Points, in no order, along strands that fork, close into loops and pass close to each other.
(in the rows, 128 means zero)
Two points are linked if the straight distance between their rows is under 125. Some points are linked to none.
j177: [ 86 138 108 131 160 110 125  89  90  61 124 142  93 136 125 161 149 144
  86 104 144 122 135 136 141 155]
j708: [111 145 134  80 149 150  88 117 172 104 136 129 114 162  77 107 100 135
 121 216 125 150 144 101 135 117]
j666: [118 160  92 190 130  95 149 162  77 152 133 163 138 115 145 133 148 174
  88 104 157 134  82  93 135 180]
j895: [113  97 127 110 169 126 139 109 137 112  72 136 165 161  83 141 103  71
 122 114 126 118 176  93 128 166]
j461: [107  62 201 162 161 152 122 155 147 161 115  87 182 103 131 107 129 112
 152  90 146 135 105 126  95 102]
j308: [ 92 112 121 135 148 118 115 136  91  52 139 139  76 144 142 171  95 196
  96  86 134 132 137 133 145 152]
j439: [149 117 143 108 202  93 131 120 153 168 148 169 149 120 127 135 129 140
 137 141 143 116 149 147 123  73]
j42: [131 145 107 119  88 132 100 177 163 135 116 118 132 226  84  73  93  88
 117 135 124 123 108 112 138 108]
j469: [171 133 113 142 174 104 209  72 123 150 146 141 148 146 135 131  96 149
 107 141 146 117 165 117 149  89]
j347: [130 177 138 149 137 102  92 156 110 146 143 121 110 133 154 123 157 134
 113 106 136 114 101 188 115  74]
j214: [173 108 151 164  99 121 166 119 127 154 152  99 156  91 168 173 104 128
 151 117  91  99 136 140 131  67]
j443: [104 104 172 119 144 142  83 209 154 157 117  88 118 129 130  86 129 158
 181 122 112 132  85 135  89 163]
j719: [164 131  84 159 131  92 158  92  73 167 130  97 136 121  93 201  89 176
 139 104 160 110 134 153 139 168]
j544: [177 118  92 122 107 113 132 169 152 175 152 147 147 123 141  76 102 126
 154 117 128 159  75 137 142  93]
j887: [169  96 113 116 126 121 101 126 117 125 123 132 125 110 106 155  99 102
 137  60 178 135 145 195 120  62]
j341: [102 142 131 163 142 146 149 104 151 125 118 151 132 131 162 103 196  92
  77 194 103 109 113 114 131 135]
j286: [133  66 157 146 154 124 152 150 177 157 121 102 180 109 149 106 121  69
 174  67 109 119 104 139 105  74]
j342: [114 114 162 129 101 172 165  85  88  83 125 136 115  97 161  90 189 125
  81 122 161 147 121 120 147 132]
j729: [159 132 107 107 117 133  93 131 104 143 156 152  91 156  85 150  86 201
 102 159 192 155 169 143 146 124]
j930: [138  90 127 103 130 133 109 205 120 129 135 124  93 193  93 103  90 188
 119 130 163 118 133 126 117 152]
j423: [105 162 134 149 145 110 117 121 110 140 132 172 129 112 181 113 194 138
  73 156 129 134 110  91 133 133]
j847: [119  70 135 142 142 145 157 164 108 107 139  90 106 178 107  88  92 187
 108 122 162 138 110 131 137 167]
j356: [165 118 124 129  95 102 153 141 155 155 126 101 159 182 147 113  83  87
 154  72  90  96 129 133 140  61]
j782: [ 98  90 192 171  66 176 134 169 143 144 114  73 145 144 158 117 165  95
 134 135  97  89 130 120 117 132]
j675: [105  87 138 131 133 157  92 101 177 122  79 118 182 159  97 143  69  47
 127 106 137 116 178 117 124 113]
j629: [155  85  99 169  49 149 112 139 105 124 108 111 149  90 140 175  63 133
 132 101 120 146 114 118 152 162]
j66: [119 109 129 124 123 132  74 192 183 156 132  87 129 207  95  77 103 111
 142 117 132 101  96 166 106  79]
j56: [ 74 142 122 112 170 133 118 133 146  85 114  94 104 150  93  69 162  98
 135 126 129 160  84 141 106 176]
j712: [132 123 120 107  58 181 129 141 168 114 102 150 141 107 135  75 164  35
 137 139 120 125 123 114 123 128]
j100: [111 151 133 202 124 123 143 109 104 113 159  95 113 124 169 176 102 188
  93 142  99 111 118 137 143 127]
j101: [114 117 179 134 151 121 140 124 165 167 114 105 178 140 133 101 166  52
 154  95 120  97 131 147 115  74]
j223: [154 119 116 143  64 145 144 160 137 155 148  95 119 190 123 117 116 144
 116 187 122  69 139 133 127 142]
j161: [150 149 127  84 158 119 123  70 136 128 144 156 131 128 121  84 121 122
 130 106 156 188 121 138 151  54]
j526: [132  77 161  75 130 148 154 153 133 119  95 147 144 164  92  98 135  90
 128 132 146 109 183  85 126 152]
j195: [172 115 166  97 105 144 196  89 136 132 161 144 137 125 175  98 115 145
 140 123 110 126 166 103 156  55]
j870: [150  61 148 139 161 122 180 142 149 164 140  79 150 197 105 102 101 139
 131 122 148  82 140 138 117  93]
j62: [112 138 117 137 117  99 147 126  63 129 172 117  90 100 115 181 140 241
 187  84 157 145  86 138 146 195]
j720: [108 120 132 102 188 135  79 161 175 109 139 160 115 174  99  91 101 141
 102 165 142 150 120 127 124  89]
j337: [137 137 125 125 142 108  65 189 165 150 150 129 114 186 125 116  74 150
 133 113 124 108 114 174 121  56]
j98: [133 178  98 137 126 122 158 101 166 164 118 171 165 176 144  99 118 100
 104 189  84 121 142  59 158 129]
j273: [145 134 135  96 203 102 174  86 144 132 134 158 144 163  99 117 129 114
 112 148 146 112 167 118 129  83]
j609: [126  90 136 123 157 125  79 174 181 174 104 121 152 166 100 143  91 121
 162 142 109  78 145 132  98 132]
j541: [124 148 135 116 133 135 125  45 106 115 123 126 128  77 129 160 180  97
 113 149 149 123 158 151 123 125]
j642: [177  88 120  78 115 140 155 124 166 150 166 127 129 165  90  85  68 162
 157 171 141 142 144 115 145 100]
j91: [ 72 140 176 142 137 116 131 113  88 107  98  91 141 160 128 157 145 122
 122  90 114 104 154 115 139 166]
j906: [136 125 138  76 135 123 119 146 100 154 113 160 133  98  97  94 189 112
 136 132 174 151 128 123 117 171]
j399: [ 96 130 141 135 141 142 128 132 128  57 104 117  92 179 114 135 151  68
  82  97 135  91 161 165 117  84]
j688: [162 123 110 147 123 117 143 134 119 190 158 138 140  82 142 125 119 188
 148 166 128 177  92 112 143 150]
j797: [145 140  96 102  83 107 150 171 106  97 114 111  96 203  99 112 129  88
 120  79 127  87 141 139 125 128]
j365: [120 139 108 133 153 136  79 122 140 120 112 111 109  97 105 170 137 109
 141 149 132  92 128 195  84 140]
j425: [130  85 142 102 186 138  84  85 160 136 116 147 166 103  94 143  82 117
 140 131 172 166 167 143 127  94]
j709: [121 123 141 108 143 128 105  65 109 101 136 114 117  99 137 178  94 176
 137 134 121 168 163 132 147 139]
j72: [129 185  97 148 147 100 127 107 142 108 127 108 112 203 107 163 104  90
  99 134  99  75 153 165 129  74]
j778: [ 92 128 130 184 172 106 157 128 140 141 103 101 136 155 144 177 120 133
 132 136  55  91 130 113 122 168]
j384: [122 122 193 117 122 137 149 154 113 154 111 148 157 179 135 103 160 109
  97 122 154  93 178  91 137 112]
j594: [ 96 108 155 157 193 122 159 102  88 121 123 127 143 120 131 118 148 169
  91 117 165 154 107 111 138 165]
j668: [117 113 122 136 140 163 151 108 185  66 143 126  97 164 148 121 104 110
  97 175  76 111 148 137 138  76]
j462: [135 194 114 190 106  97  93 112  82 179 145 148 140  63 167 191 149 174
 112 133 124 147  96 120 134 127]
j521: [107 125 164 160 170  97 196 122  56 130 155 105 135 108 122 135 173 184
 130  81 161 130  88 117 125 157]
j789: [172  59  81 112 110 149 103 187 172 142 140 124 111 115  95 104 107 123
 160 142 151 120  95 173  92 121]
j559: [132 143 105 144 127 104 177 104 135 134 116 100 146 149 145 132 116 101
 145 134  62 115 125 108 141 160]
j390: [132 185  95 114 114 119  80 110 107 135 127 137 125 175  68 121  88 156
  93 164 173 166 129 122 154 148]
j810: [175 138  99 104  80 124 120 160  99 153 157 196  97 128 134 143 114 185
 102 139 173 155 186 100 154 125]
j352: [119 128 110  73 193 106 106 164 133 106 111 149  93 136  72 121 153 121
 146 122 141 125 129 148  89 151]
j510: [144 120 130 115  80 154 123 145 146 122 142 101 113 130 138 113 130 117
 145 167 103 115 129 146 123 133]
j404: [120 121 122 178 183  93 144 183 154 170 111 154 141 176 145 169  92 149
 116 131  82  82 152  93 117 133]
j706: [113 129 104 120 152 140 183  80 133  43  97 140 101 162 111 130 156  57
  82 108 112  99 151 122 129 118]
j945: [135 167 125  90 106 139  87  92 138 124 117 130 141 145  88 117 106 103
 123 159 147 152 148 122 147 112]
j876: [135  98 130 154 139 122 160 163 124 150 134 121 142  86 152 117 139 151
 149 138  95 146  81 105 121 170]
j921: [148 196 106 102 100 106 139 107 117 112 152 152  98 169 159  95 108 158
 106 120 122 156 153  93 159  92]
j742: [124 156  84 167 159  95 119  86 126 113 120  83 128 142 134 179  61 142
 133 116  83 128 119 160 141 140]
j194: [166 141 100  78 136 119 168 116 166 140 145 181 132 106 128  75 170  83
 146 163 112 132 107 118 129  93]
j270: [131 151 118 170  66 123 127 148  61 148 166 116 106 109 129 176 120 221
 134 108 158 135 102 128 146 177]
j548: [142 132 162 187  81 121 134 150 107 159 119 111 172 143 166 177 105 112
 109  93 100  82 146 110 139  88]
j766: [183 144 109 130 108  90 167 167 100 173 176 177 102 102 160 136 121 206
 137 104 150 168 156  91 142 102]
j881: [118 116 156 168 159 120 156 108 110 118 124 112 158 159 156 128  54 170
  96  98 118 168 133  79 168 118]
j563: [147 129 143 136 133 110 119 144  82 171 146 192 117  48 153 199 175 193
 123 137 143 134 145  96 118 142]
j440: [162 118 142 115  98 122 180 174 167 176 164 151 138 179 141  83 143 118
 132 155 121  68 145 119 130  78]
j779: [ 75 126 115 129 115 162  92  86 145  78 128 100 101  39 157 141 156  99
 152 132 126 168 109 148 103 175]
j702: [143  86 124 125 186 132 163  92 108 129 119 144 141 107  96 108 144 125
 105 126 187 155 126 143 125 132]
j330: [ 92  97 142 139 163 154  60  97 154 111  85 101 159 113 111 167  63 100
 128 117 150 149 166 139 115 142]
j118: [ 70 116 162 157 118 130 121 139  74  57 141 151 103  62 170 203 177 174
 127  75 113 113 102 101 120 160]
j120: [148 155 111 134  48 123  96 154  74 131 147 107  93 151 127 163  95 184
 120 110 153 119 144 157 148 142]
j349: [139 102 112 166  72 150 155 139 119 107 148  73 101 113 151 151 121 146
 141 150  94  91 107 166 126 157]
j121: [113 160 110  95 158 122 148  89 143  80 140  91  94 156 104  65 132 117
 135 137 110 173  88 139 133 123]
j721: [178  87 126  72 100 143 145 117 142 124 132 142 135 115 122 106  82 123
 167 109 131 167 153 118 149 105]
j364: [ 75 102 146 159 102 168 154 134  94  67 123 125 110  99 156 105 203 114
  91 114 146 117  96 129 132 183]
j473: [170 123  75 109 112 114  92 189 145 173 132 171 128 133 105 116 101 133
 140 150 141 130 106 138 118 131]
j3: [121 149 120 149 160  88 121 119 113 106 111  98 111 162 128 195  96 121
 129  85  93  82 157 169 121 115]
j59: [120 101 133 130 145 126 167 117 192 141 102 119 164 161 144 114 113  74
 160 139  45 127 138  94 138 127]
j755: [ 94 152 135 169 146 124  93 146 128 130 105 101 123  86 151 172 163 113
 148 110  92  95  97 166  91 155]
j695: [146  80 153 118 200 122 108 121 145 175 122 126 155  81 103 159 115 145
 167 127 164 118 145 169  94 104]
j839: [105 157  89 129 165 106 107  82 100 114 110 106 117 107  79 174 140 133
 149 125 146 114 114 180 113 191]
j837: [144 174  62  95 122 124 160  76 141  65 147 124  78 151 100 106 106 127
 115 162  99 158 105 120 148 117]
j751: [108 137 153  56 137 113  91 130 139  98 114 145 118 126 143 137 126 119
 155 127  84 155 175  86 131 152]
j346: [138 211  69 148 149  90 119 130 150 133 145 169 113 186 110 141 122 113
  71 174 128  88 141 131 131  75]
j555: [150 133 111 121 125 142 171  83 131 147 127 159 149  91 140  90 180 102
 115 179 130 137 108 113 135 146]
j80: [ 79 101 146 127 171 150  54 139 142  87 100 133 120  61 149 134 128 112
 130  74 152 188 119 143  95 132]
j540: [112 104 140  92 154 124  91 117 137  77 113 131 106  89 142 191 100 135
 155 107  94 133 185 131 114 142]
j673: [ 87 194 110 142 137  91 119 178 114 127 150 152  70 126 168 139 193 185
 126 140  96  92  91 129 110 176]
j263: [132 142  70 100  94 135  83 101 136 126 107 125 132  82  91 172 111 103
 167 174 111 143 130 138 122 206]
j991: [139 189  93 100  91  94 163 149 112  85 128 148  85 193 152 109 121 107
 113  79  92 120 147 104 149 106]
j256: [ 78 123 168 128 134 127 128 106 116 112  89  89 167 115 140 134 130 100
 156  85  96 153 135  85 136 192]
j583: [132 118 168  97 118 128 141 115 129 140  96 116 164 112 125 160 162  60
 159 117 116  79 192 127 108 130]
j606: [173  91 123 112  62 177 158 127 144 135 122 183 157 106 130  96 154  67
 113 139 160  91 141 130 137  95]
j798: [118  89 154  89 148 137 107 139 184 153 114  60 144 155  85 121 114  99
 192 143 121  96 158 139  83 137]
j370: [164 145 184 136  75 144 161 104 117 186 159 131 174 109 169 108 140 141
 133 147 135 119 141 108 155  69]
j952: [130 105 201  86 138 148 153 111 133 123 137 146 143 133 155  94 143 129
 125 124 137 132 173 103 143  78]
j626: [184 160  83 132  59 110 128 141 101 182 109 168 167 122 135 114 118  97
 122 106 147 143 116 106 157 132]
j896: [ 84 123 166 111 146 105 126 165  69 100 144 160 100  76 142 166 186 205
 160  72 141 138  95  96 118 182]
j818: [155 163 105  86 134  99  95 117 109 164 135 188 117  90 119 132 175 139
 126 151 154 172 131 125 131 135]
j290: [118  98 141 141 184 101 131 169 124 125  97 138 145 152 134 119 123  97
 117  58 131 127 122 132 120 108]
j306: [121 119 122  65 187 124 104 140 156 118 115 185 128  97  91  96 178  92
 133 150 151 157 129 116  99 129]
j809: [114 105 114 169 175 158 106 103 145 120 138  97 114  68 129 122 143 142
 126 152 152 154  71 199 100 132]
j234: [183 107 121 170 110 138 208  68 131 156 137 121 176 115 156 141  81 129
 123 141 114 112 138 109 159  92]
j485: [137 122 158 128 127 123 143  73  77 125 139 133 124  38 148 213 184 145
 133 121 134 114 164 142 119 123]
j882: [131 119 109 153 155 106 158 144 208 172 137 160 163 154 158 123 117  89
 145 161  47  97 123 116 135  89]
j160: [155 165  92 182  95 104 108 122  97 159 117 143 158  78 160 168 136 102
 114 103 117 129  91 159 137 109]
j536: [117 137 180 145 145 118 156 145  99 157 131 131 142 143 144 144 173 148
 102 157 132  78 167 106 123 143]
j902: [109 117 161 110 133 177 101 104 130 111 129 123 129 136 101  62 145 128
  94 160 191 175 118 134 135 125]
j607: [134 147  54 111 123 114 110 117 134  99 130 147  92 109 105 184 109 145
 142 182  89 112 132 139 122 192]
j69: [122 122 206 109 137 129 141 116 101 125 157 115 124 125 164 115 128 194
 120 124 136 166 157  98 147  97]
j477: [136 140  81  96 146 117  78  97 107 131 121 150  96  77  88 164 146 139
 150 114 156 178 123 164 123 160]
j928: [ 73 172 128 136 162  96 103 185 105 128 116 155  93 131 132 140 178 192
 154  99 123  98  68 120 106 221]
j172: [112  99 142 102  89 190 108 143 213 103 157 100 114 125 130  83 116  94
 160 188 105 129 132 145 113 100]
j683: [148  91 189 147 142 136 117 181 111 193 147 144 151 103 135 146 135 183
 125 143 164 100 138 127 107 102]
j826: [177 155  58  86 106 144 131  78 157 105 134 177 113 110  39 146 113  92
 112 185 162 136 130 128 148  72]
j159: [179 120  75 119 130 132 108 106 130 132 146 152 108 113  70 136 120 107
 115 115 195 155 112 205 131  65]
j380: [163 138  49  86 102 143 128  95 126  77 140 155  65  90  51 154 151 108
 114 170 158 148 121 157 127 125]
j419: [155 159 119 107  51 133  72 138  92 109 135 133  94 129 129 147 119 127
 114  98 158 150 143 174 146  92]
j577: [163 109 113 181 165  83 181 130  77 166 148  94 138 115 103 190  78 204
 148  74 145 124 110 131 113 132]
j772: [126 160 123 119 148 100  34 133 145 167 100 125 159  90 128 146  95 112
 174  98 115 166 107 155 114 120]
j775: [121 107 120 109 177  95 130 195 130 132  95 129 117 158 103 117 139 111
 155  79 120 104 116 135  93 162]
j971: [144  94 132 145  95 134 170 137 120 126  97 135 155  97 151 181 149  78
 128 123  92  68 166 107 123 154]
j45: [149  60 101 129 136 134 138 195 160 101 129 129 109 124 138  92 108 103
 146  90 118 132  93 157 107 106]
j82: [131 129  91  89  85 154  90 142 142 121 109 112 121 115  60 121 128  86
 155 175 147 128 125 134 103 190]
j770: [104 144 141 127 142 135  61 174 162 121 148 125 101 174 147 102  87 172
 117 160 104 147 115 141 131  99]
j658: [182 129 115 130  71 140 170 107 124 119 131 138 133 172 148 119  76 101
 111  85 130  94 153 140 158  45]
j519: [172 106 129 130 130 109 181 148 156 186 168 112 147 178 130  86  88 168
 141 160 133 105 143 113 133  98]
j801: [161 132 122  82 110 101 137 187 107 130 137 140 101 187 110 101 106 147
 128  98 154 125 155 119 130 120]
j343: [130  94  93 147 139 127 117 163 138  94  96 145 125  97 143 132 129  72
 117  75 125 128 104 157 107 124]
j558: [ 86  91 192 123 112 158 122 166 118  94 127  80  93 128 142 165 143 162
 152 124 105  80 165 138 108 167]
j74: [127 110 157 161 163 115 129 138 147 169 139 115 176 148 153 128  50 180
 136 142  96 158 126  80 146 119]
j550: [ 94 196 107 174 144  85 144  88 107 118 126 128 133 166 177 142 109 149
  84 111  90 137 130  77 161 144]
j144: [119 146 141 170 132 135 161 101 103 125 159 112 115 161 155 108 114 194
  72 165 151 134 135 117 154 127]
j51: [ 77 117 163 193 167 143 103 129 112 134 108  66 148 159 118 119 101 164
 107 120 141 136  86 144 128 160]
j914: [111 161 141 138 126  97 105  95  70 129 134 130 136 107 146 175 111 185
 121  89 134 168 135 102 157 146]
j692: [125 136 136 171 148 111 156 125  97 151 159 174 130  65 180 149 182 188
  89 154 128 148 105  74 124 134]
j414: [155 120 110  83 114 113 116 137 169 110 131  93 123 168 104 112  75  85
 174  97  98 124 140 149 120  80]
j784: [169 140 164 100  87 141 148  92 114 183 157 108 145  86 140  92 162 138
 170 151 144 166 120 141 143 115]
j584: [127 118 154 136  93 176 185 102 123 108 103 100 132 175 121  78 159  70
 103 121 138  92 138 128 130 123]
j335: [120 153 136  98 133 140  93  95 168 110 132 156 143 129 115  73 132  67
 119 103 158 157 110 156 135  40]
j929: [107 131 116 100 111 140  98 151 148 126  81 122 152 152  86  89 129  62
 145 136 123 146 120  98 120 189]
j994: [165 140 108 143  82 131 128  87  91 148 109 132 157  96 129 138 130  92
 119  99 159 151 121 151 151 116]
j428: [110 128 182 121 137 146  92 135 124 169 131 101 156 134 124  82 145 146
 136 157 157 150 115 129 129 140]
j924: [130  93 186 135 111 163  70 156 110 186 120 135 162  86 117 128 145 158
 129 150 191 139 129 137 118 134]
j18: [168 128 111 143  83 104 130 170 108 176 120 126 170 133 146  96  83 127
 142  74 124 170  86 100 154 122]
j241: [131 133 137 125 159 106  84  98 130 163 109 149 173  70 145 156 119 119
 147 127 117 170 124 116 129 126]
j266: [115 137 133 160 143 113 104 127  96 138 112  84 151 151 121  96  89 141
 117  73 155 178  75 144 146 136]
j145: [ 53 125 123 156 163 165  93 119 163  83  95  70 117 158  90 103 123  78
 116 126 142 143 104 158  95 164]
j185: [128  76 151 159 208 116 104 176 156 165 100 135 149 136 120 168  73 165
 140 113 110  94 128 121  98 128]
j258: [115 174 152 117  82 115 114 176  92 125 162 125  83 126 177 120 174 179
 128 137 110 119 126 128 131 143]
j897: [159  85  91 108 158 131 135 163 120  95 152 165  61 121 114 143 112 179
 115 132 153 136 138 166 116 117]
j813: [ 96 171 109 113 143 121 132 120 114  98  84 159 131 177  98  86 177  62
  79 114 134 135 114  96 133 152]
j422: [151 125 134 116 108 138 175 114 166 102 164 147 103 139 190 123 113 140
 121 169  66 111 163 111 150  72]
j167: [148  80  91 114 123 119 116 170 139 102 118  90 106 163 105 130  63 132
 151  82 117 121 122 156 114 136]
j560: [121 116 148  90 126 139  91  99 137 128  94 140 170  78 138 116 128  73
 157  89 147 187 147 107 126 128]
j746: [113 107 125 101 138 117 127 149  82 115 123 169 109  67 131 127 195 151
 139  85 158 169 100 116 124 187]
j677: [156 138 152 160  96 124 168 107  74 142 169 132 117  44 177 182 191 155
 119 122 127 123 122 145 126  89]
j997: [154 148 137  94 129 104 166 131 116 135 175 140  95 145 157 101 108 204
 134 132 130 172 163  94 149 108]
j966: [181 168  96  98  54 158 141  61 132 157 139 119 139  98 112  88 144  97
 159 167 134 162 105 143 149 119]
j331: [137  65 172 152 149 151 165 135 154 172 138 119 182 142 127  76 129 118
 121 137 160 113 112 128 128  94]
j674: [108  82 137 105 160 163 123 121 204  89 128 131 123 113 136 118 112  91
 144 168  96 132 156 125 114 111]
j300: [103 191 106 127  88  92 105 103 102 117 129  93 128 110 156 161 122 132
 165 111  71 139 106 127 150 179]
j202: [129  59 124 158 158 165 107 143 169 140 134 107 136  48 136 129 114 118
 160 128 152 147  88 177  85 117]
j278: [117 179 107 125  98 116  57 101 143 135 113  84 140  92 140 144 101  96
 178 123  82 165 104 157 126 144]
j14: [ 95 132  97 166 161 126 154  77 128  74  87 116 137 142 135 129 134  63
  94  90 109 127 114 136 135 144]
j842: [148 150 110 134  40 142 119 124 113 136 112 100 139 188 118 137  87 108
 111 140 121  92 154 120 156 143]
j838: [141 194  58 154 118 100 177 107 139 149 120 139 141 164 130 104 147  84
 110 171  82 111 101 102 139 166]
j710: [132 117  66 127 108 155 129 101  99  71 142 143  70 106  79 160 152 140
  91 163 178 114 126 182 126 168]
j853: [156 116 123 142 149 101 156 135 114 145 118 175 153  90 160 185 132 124
 119 124 108 101 162 101 127 123]
j54: [108 151 133 130 157 131  82 114 180 129 128 151 143 131 124 136 148  74
 116 162 117  96 140 162 114  67]
j885: [ 90 136 145 117 134 135 151  75 115 104  93 131 153 116 156  80 162  99
 119 110 110 179 105  60 154 186]
j913: [155  65 113 164  85 161 125 143 123 125 140  94 115  74 139 166  87 169
 147 135 123 136 105 160 125 147]
j303: [155 129 136 184 110 118 156 164 135 201 164 118 171 123 166 117  83 190
 137 163 107 145 101  70 138 127]
j771: [105 156  93 108 108 102 125 139 107 127  80 106 143 158  77 131 153  61
 155  97 115  99 120 124 119 212]
j410: [106 140 131 101 137 151 120 136 113  89 126 138  94 165  76  90 169 131
  76 171 178 123 131 131 124 148]
j225: [ 71 119 136 149 208 140  79 108 134  87 115 123 102  96 134 134 142 149
 106 120 141 156 101 157 100 146]
j806: [111 144 127 129 149 132 152  50  93  81 128 154 104 113 142 128 197 114
  60 137 157 119 138 131 133 120]
j295: [ 79 133 119 123 130 132 114  90 138  88 112 124 125  66 168 104 180  94
 136 124  98 180  84  99 124 183]
j795: [105 100 194 175  57 175 124 168 108 122 124  71 140  75 164 159 164 108
 149 103 104  96 116 129  98 137]
j738: [169 158  97  74 137 139 168  59 158 143 143 194 143 120 109  50 141 102
 135 140 144 161 102 107 155  56]
j661: [143 154 161 128  79 115 177 134  82 124 166 114 104  89 183 126 187 152
 140 108 105 130 114 127 134 112]
j868: [167 101 110 109  94 169 114 120 138 121 138 170 120 109  94 117 134  98
 103 151 191 131 138 168 134  85]
j218: [105 117 152 125 109 121 127 217 108 135 135 138  98 149 145 146 135 201
 141 138 108  91 143  87 118 202]
j564: [106 145 147 150 162 112 159 159 105 139 163 105  99 181 133  94 128 212
 109 145 150 124 124 116 131 156]
j294: [133 156 138 120  83 151 115 107 177 154 130 179 173 145 158  98 122  90
 112 181  94 116 142  90 163  94]
j250: [106 141 129  99 188 117  99 170 178 144 116 180 129 131 125  91 185  93
 132 171 101 127 109 113 100 129]
j441: [ 88  94 176 189 109 168 170 123 140 133  97  80 147 185 134 115 160  85
  99 135 113  85 142 131 128 129]
j739: [124 179  49  96 131  93 134 104 129  91 138 134  94 145  94 129 105 141
 139 163  91 153 106 106 144 195]
j126: [111 115 112 132 111 179 113  99 142  79 154  93  82  78 135 110 155 127
 127 168 144 159 100 186 114 139]
j611: [117 112 115  99  88 178 110  81 161  95 117 127 128  37 155 114 135  66
 153 124 137 195 136 124 115 140]
j411: [117 172 153  92  74 177 104  93 160 132 111 161 160 131 141  54 164  59
 124 157 119 143 124  87 147 101]
j377: [167 123 117 159 181  76 166 141  97 177 141 153 146  96 133 191 103 180
 137 101 135 120 142 108 114 115]
j992: [111 151 177 127 123 156 152  70 157 137 107 117 164 156 136  88 169  51
 126 128 120  98 150 131 134  73]
j545: [143 123  75 147  54 131 146 101  82  93 110 135 133 126 132 164  80 129
 111 101 126 137 130 109 174 185]
j376: [ 90 132 137 115 139 153 121 150 152  80 117 129  93 183  93 119 164  93
  92 171 123  95 151 137 113 117]
j705: [ 98 147 173 142 148  99 162 155  79 146 142 136 123  97 147 180 189 185
 142 130 110  77 139  90 108 179]
j406: [174 128 152  99  49 149 129 128 111 114 143 129 114 140 150 123 119 116
 125 102 144 113 169 156 146  57]
j233: [102 136 183  81 136 134  96 162 131 141 136 101 114  98 137  84 177 145
 181 137 122 159 114 130 104 160]
j156: [107 100 164 134 119 137 150 164 111  75 143 108  85 162 161 138 112 174
 112 106 103 112 155 121 140 127]
j724: [142 172 128 110 130 107 110 121 147 126 141 131 124 131 138 115 150  80
 140 110 118 112 125 182 123  39]
j869: [ 57  88 157 180 168 165  91 139 139  94  93  63 117 146 114 145 101 142
 129  99 133 114 113 160  97 178]
j446: [129 142  91 147 170 100 112 115 123 130 134 109 126 153 119 125  62 167
 120 120 126 173  96 143 144 133]
j938: [115 164 147 146 178  67 192 125  65 144 161 126 115 115 133 174 165 207
 143  98 147  97 144 105 117 157]
j203: [163 192  74  98 123 109 111 107 147 114 155 159  97 150  62 156 101 124
 103 187 146 114 140 146 137  56]
j220: [ 88 102 181 124 103 156 150 146 100 103 129 101 116  90 146 123 196 138
 140 137 130 108 131 122 116 191]
j416: [134 103 159  73 107 142 142 116 178 140 109  95 159 162  86 119 128  49
 178 120 123  76 191 122 106  95]
j551: [169 119 132  52  76 172 151  73 161 135 120 142 166 124  90  76  96  72
 182 115 143 138 155 108 146  81]
j141: [122 185  87 127  57 133 101  94  93  88 113 138 118 159 128 150  98 122
  89 136 125 133 144 111 170 166]
j758: [113 149 109 129 145 139  83 131 190 120 130  98 111 149  84 151 120  87
 145 188 101  83 126 182  92  98]
j656: [102  76 159 138 132 139 137 218 132 121 122 121 113 128 148 108 126 175
 153 118  90 129  97  94 112 185]
j726: [ 75  83 203 138 158 166  89 152 124 113 108  91 144  74 137 119 136 130
 148  79 163 170 119 127  90 144]
j340: [181 129  83 103 105 122 166 138 160 129 163 181 114 106 173  75 125 122
 140 133 102 160  97 129 149  73]
j624: [133 162 111 147 117  95 130 121  97 162 129  86 128 148 110 182 110 169
 153 148 117  72 143 143 125 187]
j863: [149  65 111 104 191 134 157 127 125  98 139 178  92  79 121 128 161 140
 107 129 168 149 133 155 112 116]
j99: [149 105 151 145  94 131 124 212  97 179 141 133 116 126 130 151 118 211
 134 137 154  93 130 111 106 164]
j816: [111 170  86 171 150 111 132 106 142 140 131 165 138 166 155 116 107 155
  69 184 105 145 132  63 156 162]
j888: [118 128 141 154 139 123 110 122 120 162 116  61 148 183  94 135  99 149
 125 143 142  92 129 149 122 152]
j788: [ 86 137 129 175 120 123 110 133 101  99 113 144 126  36 171 203 180 129
 134  99  86 109  84 116 107 172]
j316: [129 181 124 166 137  80 123 102  97 139 134 142 150 135 175 159  77 171
  95  87 117 168 141  74 161 101]
j535: [ 97 181 123 116 127 139 138 139 152 108  96 129 116 208  62  79 176  49
  96 151 126 105 114 109 126 111]

A tip is a point with one link. Name the tips that can be reached along the links from each point below, in the order of the rows.
j167 -> j347, j62, j462, j563, j250
j342 -> j928
j564 -> j42, j100, j548, j897, j966

A fork is a point with three links, a tip a point with one. Leave the first point through the second and follow the links. Name the first fork or tip that comes.
j42 / j66 -> j997
j609 / j798 -> j51
j384 / j526 -> j548
j469 / j273 -> j384
j266 / j446 -> j710
j577 / j377 -> j559
j997 / j921 -> j100
j810 / j729 -> j42
j62 / j270 -> j45
